Points on a hilly landscape, in no order, each with its height.
From any point a ball rolls to the lowest of the 4 points nearest to it. It stops when none of these is lower. Distance is the straight distance between rows; heights are no part of it.
ruz h=639: [146 147 123 108 117 160 100  88  66 161  98 119  60 129 108 151]
Nos h=594: [ 54 133 149 118 103 124 126 160 128 104  89  95 116 147 110  77]
mufif h=487: [ 93 149 154 106 116 148 138 133 118 106 108 110 119 132 143 109]
vop h=332: [143 160 142  99 113 177 141  77  80 137 131 126  91 114 140 140]
dezu h=298: [159 135  88 102 128 141  88 115  89 149  54 122  71 158  97 171]
Suf h=485: [ 84 139 148 120 107 141 140 148 125 100 107 105 131 137 149  96]
zuf h=105: [ 82 118 157 153 108 110 134 169 141 107 135 118 163 130 141  75]
pilo h=124: [106  95 140 107 160 111 131 105 213 175 200 146 124  94 122 146]
Fepa h=358: [ 88 121 142 162 113 101 127 183 137  98 114 120 160 145 127  82]
tuta h=226: [122 118 131 143 153  72 118 144 178 131 177 129 169  89 130 108]
Rezo h=623: [150 160 123 102 123 159 132 109  91 117 103 122 100 132 141 149]
Petav h=524: [133 121 105 148 149 103 126 180 145  92  96 127 158 154 146 131]
lopu h=742: [119 129 133 144 137 102 127 172 153  99 126 133 153 135 155 114]
mude h=148: [ 99 126 170 103 124 156 160 125 137 114 167 129 154 102 168 107]
gomuz h=22: [126 152 112 111 128 143 120 137 121 101  76 119 103 152 126 138]
nul h=94: [160 155 113 110 122 168 125  93  83 129 100 124  91 138 124 157]
Tupup h=127: [181 138  82 118 139 148 126 121 112 100  72 129 133 162 138 170]
ruf h=542: [130 117 122 174 143  54 105 178 168 108 146 121 175 124 128  96]
dekeg h=550: [144 152 111  99 117 151  97 115  97 139  76 119  72 146 112 148]
vire h=350: [197 108  99 137 142 176 181  82 124 145 160 183 146 133 130 211]
gutof h=382: [ 66 111 163 174  75 105 136 179 136 102 119 109 149 155  91  44]
tov h=93: [118 151 127 100 118 149 112 120 101 119  89 109  91 135 132 132]
radi h=120: [ 95 106 136 129 150  74 118 113 202 157 197 118 151  72  94 112]
metur h=475: [100 136 149 125 137 127 144 149 141  97 129 126 144 127 160 108]
likif h=163: [151 106 129 114 162 112 135 122 181 146 177 158 156 104 150 161]
repat h=92: [110 117 156 133 136 115 139 148 154 125 175 132 164  96 155 100]
kupo h=502: [147 123 137 124 157 118 135 151 154 117 152 145 163 111 164 136]
kol h=113: [119 143 113 120 132 124 127 169 136  91  76 122 119 158 124 134]
Vavu h=595: [162 136  94 134 122 151  95  90  60 179  93 124  58 136 104 172]
Vukez h=602: [160 119 115 131 151 110 137 153 154 110 122 143 163 130 165 145]
Kub h=518: [182 145  75 121 128 154 115  90  81 133  78 126 100 157 112 172]
turop h=649: [ 68 134 124 106 108 114 108 159 129 114  58 115  98 154  74 113]
duta h=304: [150 134 151 102 133 173 159  98 114 122 156 149 131 118 153 152]
nizi h=679: [172 150 100 140 127 158 149  51  49 165 132 131  81 110 105 166]
gol h=71: [ 77 107 170 140 105 114 144 146 150 127 172 113 170 105 153  62]
zupa h=439: [120 112 144 199 113  56  86 170 152 127 168 115 172 129  93  50]
Bilo h=123: [ 92  95 145 119 147  99 128 115 207 168 213 131 144  82 121 114]
Movin h=259: [ 61 112 168 142  85 120 151 161 127 113 122 102 145 132 138  54]
Nuku h=64: [164 134  74 107 129 135 105 138 112 115  49 121 106 173 106 170]
Dilil h=768: [200 140  77 138 130 173 162  62  71 133 122 137 127 136 113 192]
fadiz h=430: [133 124 104 106 127 138  74 115  86 181  79 131  50 152  98 162]
Luv h=141: [113 108 147 130 148  96 132 141 171 133 182 140 163  94 147 114]
fubek h=664: [165 145 108 136 120 152 119  68  46 179 115 125  61 117 109 159]
fep h=341: [108 113 145 174 131  62 107 142 167 132 182 112 174 100 113  80]
Rolu h=548: [184 148 116 118 125 177 167  75  92 131 133 148 121 132 126 173]
tuti h=438: [ 93 106 159 195 101  81 112 182 143 122 157 114 173 141 106  47]
nak h=134: [151 101 142 114 159 149 143 102 181 160 194 181 139 114 150 165]
rus h=231: [168 114 131 110 144 164 164  98 140 132 168 173 142 123 154 173]

Where does a ball stop that starts at each point below?
nizi | nul
tuta | gol
rus | radi
likif | radi
Vavu | gomuz
dekeg | gomuz
gutof | gol
fep | gol
Nos | gol
Petav | gomuz
Rezo | gomuz
